A landscape with many peaks, sampled at points; each row gives a point and its height.
From any point a climber steps to the highest of the 3 points nearest to it. It stops when none of these is higher. Distance is the straight distance between rows; heights are no part of it.
j832: [174  59 155 150 156 123 132 163 157 154  95 151  61 137 158 111 100 102
 200 102 148  77 129]  h=5.53
j32: [180  92 140 155 140 137 104 157 161 177 120 138  98 153 139 116 129 121
 185 116 119 114 134]  h=4.88
j25: [135 158 122  86  75 153 154 106  87 141 151 117 145 159  86 158 157 179
 128 144 166 144 108]  h=1.88
j587: [147  94 125 176 139 103  94 158 156 147 115 151 116 134 143 104  80 115
 153 151 128 120 104]  h=6.55
j445: [126 112 180 231 176 111 137 110 159  98  74 135  67 139 133 108  68  96
 183 103 116 149 122]  h=4.58
j484: [154  84 131 150 146  95 111 167 146 145 123 167  93 104 152 110  95  95
 142 154 154 101 100]  h=6.09
j403: [135 142 118  95 154 120 128 108 123 132 147 126 106  89 118 153 174 104
  96 128 137 111 118]  h=7.95
j975: [ 72 137 102 146 140 117  89 139 117 130 158 135 193 108 152  87  83 116
 104 144 117 142 134]  h=6.13
j371: [ 93 145 106 108  91 176 105 131 110 140 159 113 201 162 115  85 125 170
 138 131 123 164 162]  h=2.94
j617: [127 136 102 123 136 112  93 141 129 152 151 133 141 111 134 117 134 109
 114 139 137 121 107]  h=7.74
j546: [136 137 107  93 168 119 127  99 135 103 137 129 108  81 120 173 162  99
  83 115 116 103 122]  h=7.62
j961: [111 125  94  84 160 121 127  96 151  73 130 126 129  96 123 178 138  96
  75 107  90 107 118]  h=7.43
j837: [ 74 151 105  62 108 131 199 102 130  65  93 104 190 151 130 145 147 138
  78 100  86 163 194]  h=5.61
j905: [147 160 151  79 103 139 201  75  82 120 126 125 126 129  80 183 173 184
 110 145 156 133 112]  h=6.51
j768: [169 114 123 126 111 147  98 157 139 178 140 130 112 151 121 124 151 136
 161 134 132 119 121]  h=3.28
j240: [176 128 169 199 158 127 129 124 150 182  91 114  95 155 139 112 134 115
 198  96 104 135 149]  h=4.92
j969: [145 118 115 126 146 104 105 149 135 156 151 147 114  99 137 125 133 102
 123 145 152 115 106]  h=6.52
j659: [170  87 156 189 169 128 135 137 158 146  81 139  70 143 151 112  99 101
 207 104 127 104 135]  h=5.58
j5: [ 86 112 122 161 137 116  75 148 144 141 145 138 185 141 143  71  64 140
 125 135 103 142 131]  h=5.81
j323: [142 121 178 224 179 105 138 100 154 135  80 125  82 147 130 109  89  96
 196  97 116 142 127]  h=4.61
j236: [ 55 162  87  90 129 143 132 112  94 121 149 113 197 113 143 101 130 114
  95 126 117 161 169]  h=5.89
j816: [128 102 143 175 133  90 105 178 135 111 106 167  85  97 165  98  74 103
 120 182 141 119  93]  h=6.54
j575: [ 84 146  86  68 131 122 159  92 138  70 110 106 163 130 125 158 147 113
  75  96  82 141 153]  h=6.87
j789: [ 73 147  97 110 124 148  98 130 116 141 161 118 205 135 136  75 115 138
 116 136 121 156 154]  h=4.54
j160: [113 146 103 111  94 152  97 139 117 154 153 111 168 154 120 105 146 153
 131 133 132 141 134]  h=2.42
j689: [123 118 114 158 127 126  76 149 155 164 137 119 162 156 130  90 103 141
 144 127 106 136 131]  h=4.89
j163: [101 157 104 103  72 173 127 121  88 135 149 107 181 166 103 115 135 179
 132 136 149 161 141]  h=0.34
j663: [119 160 108  97  84 156 125 122 101 147 150 111 152 147 103 128 162 155
 121 142 146 143 120]  h=0.62
j486: [122 156 125  67 113 132 184  82 140  72  94 111 144 134 108 173 178 157
  84 112  85 133 142]  h=6.90
j631: [153  82 149 139 157  90 128 166 123 120 141 168  67  65 158 134 110  85
 114 145 178  76 114]  h=5.57
j65: [ 98 152 110  63 108 127 191  91 139  71  88 101 168 145 116 160 161 144
  77  96  82 145 153]  h=6.63
j623: [ 61 173  97  79 105 158 146 111  89 119 142 108 202 135 123  95 134 137
 106 130 129 167 175]  h=4.51
j410: [148 136 127  87 123 141 132 126 118 155 158 125  99 112 107 145 185 123
 118 141 156 115 111]  h=6.53
j35: [166  75 150 109 138 127 126 169 141 175 149 146  79 115 133 123 157 111
 163 125 170  81 116]  h=5.63
j852: [ 91 117 127  50  90 123 213 113 172  50  77 112 201 172 123 146 154 159
  83 107  72 148 163]  h=5.51
j824: [165 112 140 186 148 125 102 139 161 171 107 125 116 160 135 108 113 126
 172 112  97 126 136]  h=5.40
j248: [114 138  98 141 151  95 101 133 118 107 149 146 140  75 155 143 103  92
  80 140 129 124 113]  h=6.81
j139: [145 140 111 118  79 171 107 140 115 159 156 114 145 165 108 139 153 165
 148 133 140 138 126]  h=1.29
j545: [ 93 127 107 149 133 101  84 140 132 136 151 134 175 115 147  96  86 119
 108 148 125 137 117]  h=6.94
j896: [156  82 151 111 158 103 134 158 128 152 158 147  75  77 147 133 150  94
 132 122 181  65 114]  h=6.02
j392: [160 114 144  87 122 145 133 145 123 170 158 129  87 110 117 136 183 123
 136 139 169  98 113]  h=5.74
j250: [156 125 167  74 111 161 164 121 100 149 157 126  84 116  92 163 196 152
 134 143 172  99 111]  h=4.00
j60: [145 164 153  82 107 138 197  70  96 106 115 117 121 123  92 190 186 178
 105 134 137 124 117]  h=7.18
j916: [177 101 147 104 103 162 129 162 127 179 154 134  88 141 119 141 177 140
 169 133 157 106 121]  h=4.77
j570: [ 78 158  82 109 142 118 114 110 107 115 149 114 180 102 141 126 126 104
  83 122 118 144 138]  h=7.50
j267: [133 142 137 182 100 175  95 134 129 159 146 104 177 177 119 113 129 185
 159 109  94 157 175]  h=7.84
j833: [144 147 145  73 133 148 165  92 111 121 139 117  94  96 102 166 197 137
  98 133 135 107 124]  h=7.23
j690: [147 154 144 191  85 186 119 120 105 155 156 102 180 183 113 144 127 199
 173 103 115 162 177]  h=4.76
j798: [114 118 134 175 132  84  99 169 120 103 117 160 113  84 169 109  69 101
  97 180 133 132  97]  h=6.20
j908: [100  95 170 218 138 111 106 154 163  78  77 143  70 152 140  91  43 117
 151 148 100 146 104]  h=7.06
j43: [154  76 156 196 158 117 127 136 161 119  78 154  68 143 149 112  68 100
 194 120 125 112 118]  h=5.62
j489: [146 148 129  89 105 150 138 121 106 153 153 122 110 123 101 144 180 142
 118 144 158 124 114]  h=5.16
j635: [169 116 132 164 123 147  97 149 156 176 129 116 125 165 132 117 132 135
 172 121 107 128 137]  h=4.40
j588: [158  57 157 118 146 102 132 176 138 156 131 159  68 105 159 116 125  93
 167 118 180  61 111]  h=5.86
j636: [151  97 142 115 176  98 123 137 129 120 158 149  78  57 138 161 143  93
  97 126 154  77 118]  h=6.01
j963: [102 103 157 195 128 101  95 177 146  91  88 151  93 129 155  77  46 117
 124 180 114 142  89]  h=7.15
j920: [115 152 111  63 120 134 167  79 143  75 103 105 143 128 112 169 171 132
  80 104  81 127 139]  h=7.29
j112: [ 96 175  97  81 107 141 147 103  97 115 136 100 159 127 112 133 164 134
  89 123 133 150 141]  h=4.34
j988: [132 143 118 136  71 190 110 128 105 144 150 106 180 184 105 134 123 196
 160 119 132 156 150]  h=1.75
j262: [106 164  97  82 139 125 140  93 121 101 132 109 147 112 120 158 166 113
  76 112 106 135 138]  h=6.72
j554: [120 163 111  91  65 156 154 109  85 129 144 112 165 166  94 141 145 180
 131 139 164 150 125]  h=0.53
j108: [140 130 107 125 112 138  88 144 135 165 148 122 139 142 122 107 143 134
 139 134 131 128 116]  h=2.28
j674: [118  93 157 195 132 104 102 166 156  96  86 156  81 133 153  85  49 118
 144 167 112 132  90]  h=7.38
j522: [168 142 147 193 104 162 103 136 131 173 131 105 141 173 126 131 144 166
 177 108 104 152 162]  h=6.85
j171: [104 142  92  75 140 124 143  88 149  77 116 109 141 113 121 168 153 112
  74 100  83 125 136]  h=7.20
j281: [140 114 154 216 166 108 107 127 167 147 101 119 122 166 133 103  77 129
 169 101  93 141 141]  h=5.65
j298: [169 127 138  97  86 173 136 139 101 162 159 126 104 149  96 158 173 161
 157 140 164 122 109]  h=3.46
j933: [ 66 161  87  75 130 134 159  95 110  82 121 100 183 127 134 130 138 110
  81 102  99 157 181]  h=6.14
j138: [129 148  96 105 144 115 111 120 123 140 151 127 125  95 126 143 157 104
  91 131 132 121 119]  h=7.27
j662: [ 74 151  91 110 130 129 102 126 110 134 157 118 199 117 142  84 114 121
 102 133 120 149 141]  h=5.15
j811: [141 101 122 119 169 113 116 135 140  70 143 157  86  57 139 182 120  88
  74 126 122  89 120]  h=7.30
j497: [148  68 152 180 147 112 118 160 158 117  86 161  69 134 152  98  63 108
 172 142 134 106 108]  h=5.56
j606: [137 163 146  78 107 131 200  70 116  85  99 114 133 129  97 186 176 175
  94 122 111 131 134]  h=6.39
j608: [ 74 138 109  54 112 130 192 101 152  57  90 102 185 159 121 147 146 135
  79  98  74 153 173]  h=6.04
j320: [ 73 179  99  76  95 148 159 106  83 112 136  99 187 135 117 117 149 147
 101 128 136 165 166]  h=3.09
j736: [153 143 136  84  79 159 164 104  88 144 153 132 122 157  77 173 162 182
 142 148 179 132 100]  h=2.68
j750: [117 177 126  79  95 130 195  83 101  87 101 104 160 137 104 167 167 164
  83 112 118 153 147]  h=4.94
j924: [135 130 108 131 155  95 104 138 125 134 155 148 124  84 145 140 128  93
  98 143 141 113 103]  h=6.49
j746: [ 89 102 147 192 133  98  85 163 147 113 117 147 149 134 148  79  35 133
 122 157 100 143 112]  h=6.37
j661: [134 118 188 217 182 118 153  92 145 114  75 138  57 129 141 107  82  80
 216  95 135 133 118]  h=4.59
j439: [147  93 147 140 163  92 124 159 123  94 139 163  63  49 161 154 114  85
  90 140 160  79 121]  h=5.76
j202: [153  70 149 130 151  92 129 170 133 142 137 166  70  86 157 117 112  92
 140 139 178  74 109]  h=5.82
j128: [131 124 111 128 162  99 107 133 127  91 147 152 108  64 146 168 120  86
  77 135 128 110 117]  h=7.11
j730: [104 177 109  82  88 146 151 104  85 125 137 108 159 137 106 135 160 155
 100 130 145 149 130]  h=2.34
j347: [143 157 128  81  84 143 180  88  75 132 142 122 147 163  74 170 148 191
 134 141 178 140 103]  h=2.43
j628: [124 134 121 150  97 169  86 141 132 158 149 111 176 172 118 101 127 171
 154 116 103 151 157]  h=4.74
j733: [124  95 143 188 134  95  96 167 153 111 103 155 106 130 152  87  54 116
 141 161 122 125  95]  h=7.07
j581: [141 117 133 155 149  87 112 165 121 101 131 166  83  62 164 139  98  84
  90 161 150 107 107]  h=5.77
j865: [130 102 133 189 144 103  90 151 161 140 108 135 134 152 144  95  65 128
 152 130 101 134 119]  h=6.06
j397: [147 131 116 147  93 165  94 144 136 169 142 112 150 172 116 115 141 160
 157 123 115 137 138]  h=7.33
j115: [152 105 134 107 158 106 121 149 133 154 156 147  88  87 134 137 155  91
 122 136 160  92 113]  h=6.16
j47: [155  97 143 194 159 107 109 135 170 141  94 133 101 151 141 105  82 115
 180 121 105 124 127]  h=5.73
j777: [ 99 149  89 124 153 104 105 115 115 105 147 128 154  89 148 145 115  96
  74 124 122 128 120]  h=6.70
j318: [ 98 147  97 115 111 143  91 134 118 147 156 113 181 138 126  95 130 137
 120 136 124 144 133]  h=3.87
j350: [161 119 183 196 183 123 159 108 145 152  74 131  70 131 145 101 105  85
 227  82 128 127 134]  h=4.60
j964: [128 180 129  82  93 140 180  91  85 115 124 114 141 135  90 162 169 169
 102 137 148 143 117]  h=4.48
j500: [155 142 182 211 173 110 148 105 152 170  85 114  92 150 130  99 119 100
 205  90 114 150 136]  h=4.70

Call two points neighbours if one is among the 3 nearest of the other. Go from one point of each pair to the other, from neighbour to neighbour, staying as high as possible. Name the lowest point that can't be avoided.
j811 / j617: j777
j267 / j397: j522
j617 / j60: j606
j674 / j570: j202
j920 / j617: j171
j617 / j403: j138

Where does a climber stop that starts at each point below?
j588: j617
j281: j674
j631: j617
j35: j617
j439: j617
j554: j403
j347: j403
j768: j403
